Each row is a point on a landscape with many valleys, with its height.
A ball rolls from a point to the lowest of its 3 nearest points, and stops where none of them is lower. Distance is the straight distance between rows; heights are no part of it.
vuna height 64.0: [107 107 109 112  92 136 192 111 143 178  90]
Rem height 24.9: [171 125 159 116 157 133  70 131 115 121 128]
meki height 51.0: [141 110 131 121 113 136 147 123 128 156  91]
Gagu height 33.1: [109 145 102 155 120 122 139 133 138 107 119]
parab height 36.2: [168 132 157  98 201 139  25 129 129 109 122]
Vam height 30.1: [146 125 139 139 119 124 123 135 118 130 125]
nodi height 83.1: [ 86 117 105  89 103 139 207 104 157 180  76]
vub height 28.0: [ 76 130  93 144  80 124 203 120 146 140 144]
Sidor height 57.0: [159 125 131 131 145 128 100 125 119 131 106]
gim height 52.5: [156 150 161 154 155 125  72 158 104  92 179]
Zadet height 17.8: [176 116 186 108 174 130  51 130  96 102 166]
Das height 39.4: [159 136 159 143 144 119  90 145 102 107 166]
dugo height 25.8: [146 123 135 136 119 124 131 138 109 130 131]
gup height 28.9: [106 135  95 139 117 128 140 130 148 120 103]
lepe height 38.4: [143 140 123 158 115 112 133 146 115 117 145]
viga height 24.0: [168 135 171 120 188 126  41 137 112  89 157]
Baru height 47.0: [146 145 127 138 154 122  88 149 133  99 117]
pem height 8.8: [169 130 196 119 189 121  37 145 111  99 174]
gudi height 52.1: [155 136 129 126 146 136 104 125 127 133 102]
zunen height 12.3: [134 129 117 132 111 134 141 128 135 138  97]
tili height 31.7: [155 128 139 142 124 127 120 143 105 111 151]
Geka height 41.8: [138 140 121 134 133 128 104 137 129 111 120]
fol height 16.3: [103 134  96 125 106 127 171 114 145 141 100]
Vidi height 52.2: [144 157 125 151 148 118  84 156 130  87 138]
dabem height 20.5: [179 114 197 100 179 131  38 121  96 113 161]
vud height 33.7: [ 17 121  81 106  78 127 240  91 189 161 143]
Mok height 13.9: [ 88 106 102 117  86 126 207 116 128 165 122]
sufek height 34.8: [167 124 160 106 172 140  66 124 128 131 108]
fubak height 3.8: [166 138 144 123 162 126  63 133 124 102 133]
dez height 30.0: [ 97 128 101 148 105 121 161 131 133 125 134]
Naten height 31.5: [ 88 129 104 118 103 124 179 107 155 160  87]
Fazo height 33.3: [ 58 116  88 115  72 122 224 112 158 161 148]
mego height 22.7: [162  97 154 129 119 137 129 121  97 150 125]
dor height 27.9: [117 122 115 153  94 123 177 129 117 148 140]
zatid height 43.0: [132 143 119 135 142 126  99 137 132 106 112]
Gutim height 23.1: [102 126 101 137  95 124 191 121 134 141 121]
Nafon height 33.5: [ 48 112  88 133  72 127 231 112 140 161 171]
Nerom height 20.6: [149 110 143 130 110 139 137 126 108 149 121]
Vefar height 38.9: [118 155 104 148 143 120 108 136 137 103 110]
rufo height 32.2: [ 62 135  81 120  99 127 190 103 169 145  99]
tisa height 41.7: [135 137 128 160 115 109 128 153 110 106 158]
godez height 24.8: [169 129 167 124 175 143  55 137 114 103 138]
lufud height 32.1: [169 121 167 126 137 130  92 143 102 114 146]
damu height 27.1: [160 144 140 122 187 139  52 139 131  97 126]
Ran height 32.7: [ 48 122  87 122  81 130 227 103 154 158 139]
Giv height 4.5: [ 79 118  93 118  82 133 206 115 145 158 109]
gifof height 58.6: [113 122 110 105 111 139 162 109 143 156  74]
sili height 29.8: [110 133 107 159  93 115 175 135 113 124 159]
kul height 63.6: [134 101 125 129  95 131 173 126 111 153 114]
folod height 21.4: [179 135 179 120 164 122  59 147  95 113 169]
logaz height 73.5: [130 117 115 114 119 135 155 112 139 154  76]
Vuf height 43.1: [144 150 130 135 167 121  59 148 142  87 130]
Gavev height 23.9: [172 116 196  98 203 140  19 120 111 103 168]
Dopos height 30.6: [ 60 142  82 131  97 125 198 113 161 139 124]

Call two points neighbours if one is among the 3 nearest of the other. Go from one point of each pair to the other, from neighbour to neighbour, staying as low as possible. Name the highest point that can't be avoided.
zunen, pem -> Baru
pem, fubak -> godez
fubak, Nerom -> lufud
Giv, fol -> Gutim

For each start below, name the point where the ball stops.
Geka -> zunen
zatid -> zunen
tisa -> Nerom
Sidor -> Nerom
gim -> pem
lufud -> fubak
